Points, in no order, along strands that fork, close into loops and pass close to each other.
In the rows, zero is written as 128.
Points whose rows are less than 82.4 apart are linked; no others are. Some points are linked to none.
z40: [110 101 146 124 130 191 139 129 139 147 126 182 125 107 158  98 103  83
 115 143]
z582: [115 179 135 117  95  50 131 133 103 128 118  92 121 102 161 104 156 114
 116 105]
z943: [132 125 197 121 128 120 105 156 132 100 141 117 175 123  80 184  92 156
 111 128]
z759: [130 174 127 121 140  71 103 121 113 116 111  81 132 124 115 138 127 176
 141 115]
z5: [131 138  76 116 161 194 122 100 129 125 133 152 124 153 137 174 139 163
 136 118]
z297: [100 117 136 116 134 123 117 163 123 150 142 124 172 121 150  63  94 140
 156 112]
z97: [126  85 120 131 157 141  81 158 115  93 149 150 186 164 121  91  93 182
 123 120]
z191: [137 119 107 138 136 131  96 112 110 124 166 151  70 138  82 215 164 153
 144 115]
z425: [133 133 201 148 126 101 100 136 119  94 125 135 137  77 110 139 107 103
  78 148]
z316: [105 149  94 129 138 156 163  78 108 160 149 170  54 121 134 164 181  98
 146 110]
z833: [165  94 117 115 160 122 122 128 139 107  93 133 124 152 137  63  89 142
 111 155]
z687: [123  90 173 129 159  88 124 178 121 105 135 127 136 117  71  62  83 145
 189 138]
z930: [127 124 129  79 146 195 136 134 125 133 137 175 112 153 136 165 106 137
 135 126]
z548: [120 141 155 131 145  94 105 141 113 113 119 111 156 104 136  79  95 154
 122 130]
z688: [156 134  85 109 153 124  95 125  87 170 142 151 110 167 120 140 145 148
 155 100]
z502: [102 108 152 104 106 133 109 135 144 103 135 135 145 115 149 154 104 140
  67 141]
z408: [160 127  46 195 108 188 167 111 164 156 104  74  97 161 111 169 187 104
 129 150]
z810: [148 113  62 121 133 135  98 108 106 161 146 148 108 170 142 150 163 145
 131 112]
z192: [140 131 116  77 121 125 142 114 144 121  98 136  69 137 148 152 128 123
 108 142]
z350: [130 134  46 196 123 182 195  67 143 155 125 119  89 148 145 139 209  75
 131 138]
z845: [137 144 122  96 133 123 128 104 142 110 109 138  39 115 112 187 138 132
 122 135]
z887: [145 175 174 154 100  77 127 126 109 164 122  97 178 135 106 173 154 121
 166 109]
z565: [111 141 167 137 147 145  85 149 115 117 137 128 196 112 114 132  92 166
 127 111]
z676: [126 150 142 131 154 170 118 111  90 151 141 178 128 119 131 146 121 124
 128 119]
z62: [132 154 214 160  91  62 125 152 102 115 117 118 140  86 128 118 133  75
 114 128]
z189: [115 134 164  78 129  92 146 171 126 107 135  96 142 147 108 104  80 179
 165 123]
z19: [105  76 133 108 155  98 133 178 135 122 136 129 131 118 106  33  86 133
 194 132]
z459: [145 149 110 118 116  84 112 108 111 148 117 133  47 119 117 154 170 108
 138 110]
z75: [116 107 185 153 146 124  89 145 128 103 130 147 154  75 108 102  88 119
 102 141]
z418: [110 148 119 137 142 182 114 103 133 135 111 145 165 109 168 111 110 130
 102 128]
z364: [104 110 137 134 149 104 144 180 106  83 175 109 166 143  73  49  80 197
 196 131]
z762: [127 137 182 156 160  86 106 146 119  89 126 101 173  96  94  85  85 158
 135 140]
z342: [106 133 117 115 112 129  93 113 134 112 142 123 121 120 124 207 141 161
  97 120]
z255: [134 121 124 122  98 161 158 117 165 111  91 126 122 124 181 122 121  90
  73 161]
z880: [133 136  91 109 130  87 125 114 144 100 101  79 135 147 163 107 121 171
 102 143]
z906: [164 139  58  95 119 109 160 121 145 183 102  89 131 161 167  88 159 115
 130 107]
z608: [142 118  92 139 130 201 139 136 161 146  96 113 194 163 162 101 106 132
 117 142]
z924: [ 81  81 160  87 112 106 139 183 169 114 131 122 132  98 130  75  85 122
 164 137]
z27: [132 156  86 136  81 151 183  93 146 118  88 127  91 125 180 129 193  52
  84 133]
z383: [142 149 180 157 129  89 106 147 109 114 146  92 205 139  87 164 116 172
 142 126]
z147: [143 137 121 110 167 152 127  97 128 100 127 150  53 121  88 200 129 151
 124 134]
z66: [150 126  96 128 128 181 145 117 163 129  82 110 155 154 160 117 113 128
 100 158]
z84: [106 142 119  98  87  75 109 129 133 124 126 102 105 126 147 167 146 145
 105 120]
z195: [138 153  69 131 106  76 113  99 142 116  97  95  72 104 161 115 179 111
 120 106]
z829: [139 176 173 141 129 126 135 108  88 153 121 164  83 107 104 172 155  82
 136 124]
z409: [ 98  50 104 124 128 118 135 173 155  99 147 117 171 146 129  45  90 156
 156 150]
z814: [118 131 209 127  96 119 120 163 117 155 141 144 153 116 105 163 114 104
 138 123]
z432: [112 169 156 134 110 122 145 101  93 127 120 168  62  96 129 161 174  67
 105 125]
z595: [161 163 169 129 123 107 123 116 142 125 108 111 105 123  66 221 146 132
 155 122]
z128: [127 100 118 135  79 116 151 147 148 145 113 114 156 126 193  57 135  70
  95 139]
z791: [ 95 166 102 119  97 139 150  90 112 164 137 163  67 111 143 154 192  77
 127  97]
z850: [110 127 126 102  96  50 118 141 112 118 144  89 122 140 143 141 135 167
 111 133]
z386: [ 92  88 180 157 132  95 115 183 130 135 151 125 179  88  78  85 108 116
 203 130]
z334: [147 125 162  78 123  79 122 158 111 125 122 123  99 157 103 152 112 152
 139 128]
z929: [159 151 132 154 144  92  83 123  87 150 134 124 132 149  81 177 155 154
 164 106]
z166: [143  94 167 128 180 171  99 139 123  89 133 178 126 113  84 117  77 134
 110 142]
z200: [ 98 120 166 144 100  73 110 158  97 146 161 120 163 108 149  81 119 125
 120 124]
z47: [100 123 194 123 116 103 109 160 139  93 141 102 175  97 109 137  85 153
 109 137]
z115: [146 134 130  86 145  94 128 147 101 165 125 128 122 143 138  79 111 133
 152 109]
z361: [164 175 177 137 160 158 117 119 117 129 116 139 146 130  69 201 120 142
 158 115]
z233: [117 128  96 154 113 119 118  74 146  91 139 132  32  90 120 177 175 116
 101 129]
z374: [121  59 109 118 140 138 113 169 144  97 142 136 181 173 128  66  86 169
 142 129]
z10: [117 132 109 144  94 129 132  89 120 118 125 152 100 116 175 137 165  85
  63 142]
z714: [152 147 114 123 163 100  85 130 105  99 120 115 131 158  78 159 123 196
 142 106]
z963: [118 120 126 114 144  85 142 160  97  93 163  97 152 162 104  60  84 201
 158 134]
z780: [146 143 205 136 111  59 158 165 111 137 134  95 146 126  97 104 107 117
 177 138]
z222: [106 121  52 212 123 176 192  51 167 121 144 116  65 127 146 132 205  84
 138 128]
z526: [ 91 103 135 135 110 109 130 151 165  99 118 105 166  82 173  50 102 114
 115 145]
z527: [112  88 191 134 149 145  97 193 138 120 138 153 176 111  66 122  90 127
 192 114]
z660: [147 114  87 159 134 210 170 104 138 142 118 141 145 168 156 148 138 113
 100 166]
z48: [158 166 201 163 101  76 148 123 134 133 120  86 202 136 105 160 129 123
 161 131]
z399: [ 98 144 111 151 131 144 146  80 119 136 167 156  39 106 105 193 181 107
 152 107]
z971: [125 151 218 164 103  96 136 152 137 132 131  97 208 105 101 136 110 114
 159 129]
z955: [163 139  96 116 130 118 153 121 148 131  75  98 131 140 181  67 121 104
 110 144]
z150: [144  78 145 117 167 119 103 144 134  87 113 146 127 132 107  70  72 151
 116 151]
z649: [109 127 201 149 109  79 118 161 119 109 120 128 130  68 136  86 112  83
 118 132]
z394: [124 135 113 115 127 163 129 125 102 191 138 168 145 133 166  98 132  99
 125 106]
z307: [160 146 204 162 161 119 111 145 111 138 111 131 172 110  79 106  91 119
 171 129]
z493: [ 93 160  87 160 140 162 122  62 154 105 136 128  69  76 121 177 166 137
 129 109]
z779: [124  99 180 143 159 104 129 181 128  63 147 110 179 134  40  94  74 180
 177 124]
z169: [140 158 167 155 105  84 105 117 115 125 123 120 120 104  97 196 157 119
 109 129]
z60: [158  98 202 145 170 140  98 150 116 110 127 171 135 109  65 123  83 116
 133 143]
z697: [142 167 158 141 161  97 100 124  99 121 103 116 137 101 122 102 110 142
 126 127]
z895: [113  91 197 158 127  96 107 177 125 134 141 141 154  88  89  92 105  96
 166 137]
z598: [129 132 111 125 167 178 100 109 116 104 135 159 146 138 126 159 116 163
 104 126]
z36: [152 115 140 127 167 100  88 125 116  76 121 125 141 136  99 116  93 178
  85 141]
z452: [ 80  92 117 139 154 112 133 177 128  93 169 115 173 112  84  42  90 179
 205 131]
z291: [106 100 124 140 131  70 153 163 114 104 176  97 137 106 124  16  95 147
 164 159]
z846: [181 137 211 162 152 150 126 120 133 114 128 146 178 121  60 189 109 106
 125 142]
z63: [139  71 106 149  99 109 162 163 159 150 123  94 166 135 170  25 125  79
 117 154]
z675: [119 124 166 121 157 126 110 183 113 125 143 131 178 142  95  92  86 164
 189 107]
z304: [140  79  97 114 126 131 157 164 160 147 123 101 173 167 152  38  98 129
 147 139]
z205: [ 99 160 184 117 109  99 127 163 108 161 141 109 176 112 127 118 108 133
 160 106]
z471: [104 156 135 162 150 146 130  80 120 105 155 144  82  85  95 213 161 127
 108 124]
z835: [104  91 126 148 131 141 110 136 168 104 112 125 177  97 159  61  92 124
 106 149]
z144: [147 143 111 128 150 132 115  92 132 103  94 135 103 114 152 127 128 131
  80 149]
z98: [141 114 178 123 174 128 106 175 123  72 124 131 173 143  56 111  70 182
 151 111]
z251: [143 115 162  94 145  89 124 166 107 142 127 133 114 140 116  78  92 134
 155 129]
z52: [111 184 167 137 107  93 116 139 101 156 131  95 178 119 120 156 132 143
 151 102]
z67: [138 172  96 103 122 104 143 113 135 136  80 101 119 117 184  86 145 109
 115 108]
z888: [107 156 160 138 154 174 117 100 118 110 135 156 142  83 127 161 109 127
  82 133]
z139: [120 151  64 149 121 151 115  76 125 155 118 132 129 125 166 136 167 122
 106 117]
z368: [109 140 152  98 132 119 102 161 122  99 138 100 177 149 103 161  98 198
 133 111]
z267: [120 114 155 113 122 125 116 139 126 133 120 150 122 112 154  94 101 110
 109 133]
z872: [147 124  88 108 135  88  94 113 128 118 118 117  79 151 113 155 146 172
 131 123]
z337: [ 99 135  83 153 182 186 154  71 117 126 169 167  81 126 124 186 169 142
 160 110]
z206: [152 142 121  94 155 110 105 146  88 166 133 139 129 162 119 119 123 154
 159  97]
z18: [151 178 145 115 148  74 122 134 110 124 106  81 134 141  85 148 122 176
 174 113]
z68: [110 115  52 178 162 185 134  54 161 101 157 133  73 119 122 168 164 153
 139 121]
z349: [116 166 103 143 110 126 106  98 129 160 136 125  57  96  98 165 179 116
 174  76]
z90: [119 136 127  95 113  49 142 148 106 105 153  78 124 150 130 111 112 185
 132 141]
z694: [171 117 216 171 148 127 107 135 116 119 132 153 162 111  65 151 102 102
 125 147]
z517: [159 135  54 106 129  98 131 107 143 145  96  87 112 158 156 102 152 141
 130 121]
z933: [130 100 114 138 152 208 154 103 135 124 136 172 135 147 157 137 115 117
  93 163]
z973: [127 118 122  91  91 121 149 137 165 116  94 106 127 137 182 114 114 117
  86 149]
z803: [128 150 167 110 165 188 123 129 117 103 148 164 133 126  87 205 108 149
 124 124]
z672: [110 159 163 128 102  52 126 149  94 132 136  97 147 109 148 103 131 125
 121 119]
z351: [123 171 142 170 108  98 105  92 120 106 126 120  86  75 102 189 180 105
 104 120]
z545: [142 160  53 160 110 127 141  75 130 141  98 125  96 120 173 101 198  76
  96 118]
z477: [ 98 140 161  99 103 125 113 158 112 159 143 130 160 125 147 134 110 135
 133 105]
z740: [119 140  98  85 104 117 130 129 124 172 127 122 136 146 171 119 139 128
 123 105]
z346: [118 106 161 110 139  76 146 183 113 152 153 121 125 105 104  38 100 112
 199 121]
z767: [128 151  93 165 126 109  96  77 103 131 126 144  83 101 139 144 179 115
  98 117]
z743: [133 165 159 136 118 133 136 104 130 135 128 137  81 110  75 229 158 113
 153 118]
z560: [108 132 191 144 114  84 145 172 115 106 170  85 189 127  87 109  91 169
 175 139]
z327: [129 105 110  93 112 109 175 163 147 186 144 110 162 129 170  25 124  98
 144 103]
z508: [144 165 185 110 138  86 134 150 125 117 108  89 152 137  82 148 101 163
 164 127]
z152: [129 127 130  78 148 178 108 160 126 110 139 159 137 169 116 173 105 171
 138 107]
z423: [184 105  86 140 113 148 159 154 149 154  83  77 151 197 134 112 128 117
 104 164]
z518: [140 149  54 181  96 174 200  84 149 156 106 108  88 140 147 130 220  47
 112 130]
z133: [ 98 142 115 130 167 187 155  95  98 138 171 179  95 134 126 197 157 136
 148 116]
z3: [128 131  70 146 121 167 176  73 149 127 114 135  78 138 158 158 168  99
 107 150]
z556: [122 138 154 125 133  76 130 164  83 145 169 102 167 140 115  83 108 161
 167 117]
z64: [161 127  91 135 145 136 147  83 116 130 106 158  59 136 157 121 155  92
 100 155]
z549: [118 197 146 128 129 132 128  97 120 107  89 135  96  76 143 142 145  98
 104 119]
z352: [129 101 187 122 150 162  93 182 129 105 148 163 165 135  77 143  85 146
 151 113]
z867: [135 153  86 118 122 123 124  90 133 155 124 133  30 111 115 149 171 113
 164  92]
z375: [134 106 129 107 122 127  99 137  93 145 154 162 118 160 132 159 129 141
 113 127]
z43: [ 90 126 176 105 101 107 115 151 144 105 127 114 151  94 144 138  99 136
  88 135]
z957: [ 97 131 165 106 120 181 135 138 122 162 133 178 127 101 147 117 104  90
 134 118]
z283: [132  97 127 119 161 175  91 148 127  87 143 164 168 148 117 136  92 171
 101 125]
z768: [136 103  78 143 132 129 114  80 136 106 143 144  55 126 124 180 164 138
 100 144]
z601: [106 149 135 100 118 123  99 135 129 117 134 108 156 132 119 185 122 179
 120 109]
z871: [149 144 211 171 146  75 114 143 120  93 115 103 162  81  95 101 101 118
 123 147]
z837: [119 115 128 105 143 152 125 149 146 146 110 133 158 121 154  58  89 124
 153 119]
z496: [161 141 150 133 169 146 123 107 107 110 141 155  84 132  58 217 137 142
 137 134]
z793: [ 88  83 160 117 140 146 100 184 136 145 145 156 164 104 107  93  94 121
 186 110]
z434: [136 135  62  95 114 167 139 115 161 153 102 105 139 170 161 152 140 145
 133 118]
z725: [159 150 135 122 151  98  95 150  77 157 140 130 149 170  94 145 136 161
 176  98]
z359: [116 140  92  79 109  89 150 142 127 166 141  87 152 152 169  93 130 149
 131 106]
z986: [160 122  69 141 117 200 166 118 145 173 113 116 147 183 152 150 153 107
 116 146]
z908: [149  97 105  74 118  96 161 155 144 128 118  99 126 182 151  70  99 149
 133 141]
z683: [ 94 161 151 112  95 134 118 130 113 151 128 140 144 104 159 144 131 113
 104 110]
z938: [150 121  81  87 104 104 172 142 142 185 134  87 163 171 173  76 143 125
 124 108]
z262: [134 141  76  94 142 201 136 114 145 147 114 138 144 166 159 151 126 149
 138 116]
z112: [ 83  89 160 137  97 105 103 164 123 142 154 144 161  96 149  82 109 109
 119 129]
z605: [ 92 136  81 129 109 157 109  88 143 127 141 132 111 122 143 191 160 149
 106 115]
z197: [150  96  69 107 118 108 103 134 108 160 151 136 135 189 152 130 152 151
 119 117]
z805: [140 113 103  86 112 130 139 124 160 117  97 115 110 158 157 138 117 137
  98 150]
z8: [140 110  91 149 101 156 141 110 115 178 132 155 144 155 179 102 154  83
  86 137]
z300: [132 141 184 140 116  96 102 132 111 117 131 127 137 104 107 171 126 125
  92 135]
z341: [124 130 183 148 120 101 107 133 113  94 113 145 115  71 146 103 121  84
  73 144]
z146: [156 173 186 149 170 121 103 124 106 131  97 130 149 103  92 122 102 130
 143 122]
z821: [117 160 159 118 110 137 120 123 112 147 137 142 111 119 107 212 143 127
 134 113]
z773: [127 130 137 132 137  67 121 138 108 106 127 103 137 111 158  54 108 140
 114 145]
z815: [152 123 136 146 163 125  87 106  93 112 144 162 106 129 103 169 127 149
  92 142]
z641: [ 74  98 169 116 108  81 142 184 145 101 159 101 144  88 111  76  91 136
 167 145]
z489: [120 116 110 115 145 181 122 140 156 137 104 125 188 139 162  75  88 143
 137 126]
z523: [ 66  76 111 126 136 109 141 172 156  88 153 106 164 100 106  48  90 162
 182 148]
z505: [101  97 158 144 157 160  87 142 141 109 128 155 167  82 117  91  82 130
 125 132]
z989: [124 179 188 139  95  91 128 131  96 140 107 134 119  93 131 134 152  74
 118 110]
z345: [133  97  74 139 142 144  92  91 129 103 165 149  77 144 106 195 158 164
 118 127]
z214: [142 143 182  84 150 115 126 165 126 107 110 113 139 150  78 139  80 173
 162 118]
z975: [112 194 118 122 108 119 125  97 127 101  79 117 105  78 174 123 162  96
  95 109]
z469: [142  95  98 110 106 125 150 150 142 164 128 107 170 170 173  78 120 120
 116 133]
z860: [152 164  62 148  88 131 165 103 147 156  80  92 130 133 179  97 200  63
  94 115]
z125: [140 113  42 148 137 162 121  84 120 171 154 154  90 158 142 150 184 126
 143 108]
z596: [109 111 110 120  93 167 129 122 143 142 130 139 158 146 180 144 127 119
  83 143]
z813: [143 132 163 133 143  71  97 139 111  85 130  99 148 128  90 148 108 176
  96 142]
z568: [149 125 103 151  84 131 163 148 160 139  84  66 171 152 179  91 136  93
  81 162]
z369: [101 141 141 125 174 199 147 106 106 113 166 176 121 122 119 201 127 140
 119 128]
z515: [159 151 140 105 130  85 125 124  89 158 109 149  66 125 128 131 145  98
 130 121]
z235: [130 106 178  95 127  85 132 178 114 160 135 138 107 116 116  72  98  97
 168 124]
z655: [109 145  75 144  97 159 184  72 158 110 109 133  63 117 166 157 191  74
 104 137]
z806: [126 128  89 124 112 152 135 105 102 182 148 169 127 148 173 125 160  97
 106 117]
z848: [137 171  97 107 109 121 148 104 147 109  70 114  91 104 186 111 154  89
 102 120]
z584: [117 101 117 124 109 165 126 109 147 108 136 143 140 131 165 159 121 129
  61 159]
z219: [132 166  96 127 127  68  99 104 122 122 104  90  93 105 132 134 154 147
 130 109]
z879: [166 129  57 167 127 195 186 112 144 174 107 100 113 176 129 160 171  97
 125 152]
z55: [123 161 152 151 165 155 121  84 109  98 146 147 116  86  92 199 132 128
  86 136]
z942: [104 153  92  81  83 140 145 115 145 170 118 129 115 133 172 150 158 107
 116 102]
z313: [100 122 135 131  83 113 129 134 131 134 120 128 154 102 195  72 136  84
  85 129]
z494: [171  72  98 134 125 159 163 175 157 172 105 101 171 177 135  52 112  96
 140 148]
z479: [129 133  59  88 111 150 132 106 164 151 113 112  86 154 144 167 152 143
 147 109]
z789: [155  97  97 108 155 148 111 101 130  87 130 155  94 160 115 172 124 162
  83 150]
z939: [151 106 131 123 156 116  92 113 114  86 131 149 109 135 108 152 111 158
  70 150]
z100: [109 126 140 138  87 118 117 118 120 119 121 148 127 103 186 102 147  81
  60 140]
z992: [119  62 113 140 113  76 145 162 139 128 149 108 143 124 163  17 114 108
 129 156]
z165: [ 95  80 163  84 118 136 120 173 157 119 129 144 135 116 127 105  80 133
 141 133]
z667: [141 120 117  82 110 119 159 148 136 185 120 133 131 134 174  58 127  82
 126 109]
z428: [182 148 196 149 144 137 118 130 131 117 122 127 185 149  67 198 112 135
 153 125]
z129: [137  98  94 103 131  94 108 147 102 130 151 125 149 190 141 103 119 179
 124 127]
z750: [108 135  57 150 135 182 129  67 159 116 137 128  92 116 142 177 165 146
 127 121]
z928: [106 165 122  99 141 184 161  94 132 138 116 158  96 114 153 159 127 113
 125 124]
z877: [136 125  57 108 122 152 132  94 156 155 132 131  44 139 127 163 166 127
 162 102]
z840: [159 149  88 144 113 189 177 116 170 138  67  88 133 154 153 143 135 104
  99 165]
z607: [152  81  93 102 112 161 135 148 144 138 127 133 155 198 155 129 116 142
 109 145]
z921: [131 109 151 124 166 186 120 119 132 102 127 177 120 108 126 122  86 125
  96 151]
z669: [116 179 146 117  88  73 125 127  95 143 111 127 108  99 156 114 173  81
 110  96]
z135: [125 181 147 140 163 150 142  82 111 104 103 159  81  76 138 142 137  98
  98 135]
z634: [136  71 116 150 117 161 132 145 157 148 112 139 160 136 161  64 108  88
 112 155]
z874: [ 88 143 184 123 104  76 147 168 123 109 159  82 163  99 121  88  92 151
 155 139]
z366: [135 136 109 156 141 115  84  96  91 132 142 152 108 120 119 163 156 138
 105 129]
z265: [168 124 208 150 130 117 127 151 148 102 134 112 220 155  64 167  95 149
 159 126]
z633: [126  93 131 104 119 159 113 147 103 158 161 180 131 159 150 137 117 121
 118 126]
z168: [122  69 130 104 109 165 126 157 132 165 153 173 140 153 159 103 111 100
 125 129]
z532: [120 110 204 172 110  76 166 165 150 107 156  90 190  98  69  97 103 118
 204 158]
z456: [140 134 107 148  74 151 173 119 151 125  88 117 127 136 187 115 164  57
  65 157]
z486: [105 102 115 109 125  97 152 164 132 162 160 110 163 122 154  24 106 125
 163 114]
z981: [ 81 103 156 127 130 114 115 180 125 153 157 127 177  96 121  68 100 125
 187 107]
z490: [129  55 116 100 106 149 122 165 142 142 149 151 156 179 154 101 106 131
 120 138]
z218: [158 162 196 163 140 137 135 101 121 118 125 143 139 102  75 209 132 103
 113 141]
z363: [125 155  67 164 109 116 123  71 120 132 119 141  66 105 155 118 204  84
 111 106]
z429: [108 113  67 163 139 210 207  84 153 137 145 129 111 166 145 193 174 116
 132 146]
z153: [140 123 143 117 119 106  89 146 110 119 148 127 124 156  81 216 142 167
 133 115]
z453: [164  90  69 121 122 164 130 126 147 123 113 122 136 203 140 157 137 153
 104 151]
z551: [157 115  54 144 121 155 143  90 157 134 106 115  91 163 145 156 163 122
 108 157]
z510: [ 98 133  62 144 158 206 175  74 135 145 153 155 105 148 155 179 171 131
 152 118]
z101: [140 106 107 140  81 144 157 136 138 176 118 130 160 148 185  78 150  65
  87 135]
z53: [103 182 124 167 129 136 118  73 129 103 127 130  81  65 108 185 175 113
 115 109]
z941: [108 154 145  97 110 163 156 122 122 158 113 173  99 106 165 111 132  69
 114 117]
z857: [156 166 149 116 151 124 128 113  87 167 114 164  73 123 107 147 139 104
 147 117]
z678: [105 112 135 144 143 180 106 123 148 119 118 151 173  89 155  86  91 117
 103 139]
z522: [ 79 117  69 157 114 175 171  69 168 128 168 134  46 117 135 165 184 113
 158 101]
z292: [143 111 200 149 129 104 102 168 120 102 150 116 198 137  72 155  95 155
 135 131]
z340: [171 118  41 135 120 136 133 103 158 148  93  89 107 173 144 131 162 130
 122 137]
z103: [133  66 125 117 166 190 108 157 138 128 130 186 142 140 125  75  87 121
 156 131]
z570: [110  78 174  94 118 156 110 167 137 119 144 170 125 123 121 134  89 122
 121 137]
z583: [143 114 224 148 108 132 122 165 134 146 142 144 187 123  86 163 104 101
 162 131]
z732: [113 121 126  77 126 143 117 153 139 126 124 124 157 154 146 121  93 168
 133 116]
z722: [132 138 158 135 169 163 142 100 114 106 114 176  90  91 137 120 108  96
  89 154]
z274: [162 107 117 117 148 117 143 136 149 124  82 116 122 138 161  39  95 112
 127 153]
z336: [108 123  75 115  84  93 100 110 149 134 132  98  90 130 146 168 170 150
 117 107]
z212: [144 124  94 114 147  91  86 122 103 121 125 122 123 163 123 133 130 179
 124 122]
z753: [111 177 147 133 147 144  91 116 111 134 117 127 172 101 129 147 113 156
 124 107]
z808: [125 125  57 119  74 115 131 104 171 139 108  90 104 144 168 153 173 123
 107 122]
z95: [122  43 135 122 163 130  99 164 154  83 123 160 138 128  91  69  80 145
 141 145]
z186: [113 118 187 103 117 155 117 154 114 141 146 168 128 120 115 168 102 120
 124 128]
z118: [138 119 165  87 164 141 110 162 134  82 114 137 144 145  79 124  67 179
 139 116]
z616: [ 89 129  94 164 107 145 145  74 145 125 171 146  21  97 115 162 190 100
 155  97]
z70: [139 130 165 104 153 171  99 166 110 108 145 163 151 157  88 180 103 162
 143 109]
z636: [136 137  57 137  69 145 165 103 179 138  93  87  93 142 162 158 187  87
 104 133]
z671: [127 109  69 117 133 204 177 100 159 129 135 137 104 174 145 196 151 133
 126 147]
z23: [173 157  62 167  89 158 189 114 142 171  85  91 111 147 147 126 206  49
  99 131]
z12: [131 120  36 179 128 172 156  65 131 164 147 142  90 144 149 141 198  99
 129 121]
z801: [100 160 136 108 102 141 121 119 114 153 133 147 111 116 140 180 146 117
 116 111]
z820: [167 161 137 171 137  75  85 104 112 131 120 102 115 122  69 180 163 146
 151 117]
z119: [116 138 129 109 126  70 158 152 103  94 163  78 138 137 128  59  91 184
 145 149]
z347: [111  86 191 159 124  93 146 188 146 108 158 108 189 111  52 109 103 132
 217 144]
z309: [144 116  39 184 128 197 172  74 188 126 115  89  74 145 122 164 174 119
 143 142]
z465: [145 120 115 113 129  99  89 122 120 119 136 128  77 148  87 198 147 165
 137 118]
z184: [113 182 109 138 148 156 101  88 118 130 105 132 149 100 155 133 127 144
 105 116]
z690: [144 178 124 156 132  77  89 100 124 117 100  92  87  93  95 158 164 140
 147 108]
z544: [114 112 107 133 154 189 178  81 132 111 145 166 101 138 154 170 137 119
  90 165]
z847: [ 93  87 174 139 118  87 112 169 130 120 135 137 137  76 131  69 107  94
 135 139]
z162: [117 107 137  64 127 107 154 164 147 106 124 101 131 153 134  76  75 167
 149 132]
z799: [ 98 130  93 148 153 171 182  62 136 108 139 158  76 116 152 173 163 114
 102 145]
z839: [112 102 136 148 125  62 133 154 112 108 155 103 142 100 151  26 106 131
 129 153]
z894: [170  91  96 115 167 154 116 131 128 118 102 145 137 182 132  77  96 152
 121 143]
z817: [140 147 190 165 120  68 143 150 110 109 158  76 200 137  84 129 108 166
 158 144]
z298: [132 131 104 159 125 119  96  87 146 110 143 127  26  93  86 174 166 131
 143 113]
z236: [103 133 130 116 121  80 150 163  93 156 186  95 167 126 138  46 109 153
 162 119]
z990: [169  92  87 116 148 161 126 112 140 102 109 146 114 182 132 144 122 150
  90 161]
z268: [ 98 168 109 100  92 123 129 105 124 158 121 136  88 113 147 162 168 106
 127  96]
z229: [143 156 140 134 140  48 125 144  75 140 150  86 141 150 105 102 126 168
 160 123]
z25: [137 145 134  82 114 125 151 137 125 162 103 147  98 119 169  85 126  81
 118 113]
z642: [152 176 180 137 170 155 115 118 110 132 107 149 137 103  87 161 108 131
 139 124]

A piece is all that can be reached along the links. How many separate loops has the piece of each point below (a circle has one, a figure eight two, a Y none), and how many tips (points with one link)?
z84 => loops 0, tips 3
z750 => loops 1, tips 11
z694 => loops 0, tips 10
z125 => loops 0, tips 10
z522 => loops 0, tips 6

A fork is a point with three links, a tip a point with one. Leave the first point through the second and follow the links. Name the first fork or tip that comes.
z518 / z23 => z939
z549 / z135 => z846
z309 / z408 => z3
z364 / z452 => z867
z479 / z434 => z636
z847 / z112 => z649

How many points has the smallest loop of links through each point below? Write 0 if it is on no loop.
z62 => 9
z361 => 0
z879 => 0
z346 => 0
z829 => 0
z25 => 0

Name the points in between on the shortest way along the links from the first point to the second, in order.
z366 / z298 => z767 > z363 > z545 > z860 > z23 > z518 > z350 > z12 > z125 > z810 > z197 > z129 > z212 > z872 > z465 > z191 > z345 > z768 > z233
z429 / z957 => z510 > z337 > z133 > z369 > z803 > z70 > z352 > z527 > z793 > z981 > z297 > z486 > z327 > z667 > z25 > z941
z493 / z386 => z53 > z351 > z169 > z300 > z425 > z341 > z649 > z847 > z895
z660 / z973 => z933 > z544 > z799 > z3 > z655 > z27 > z456 > z255
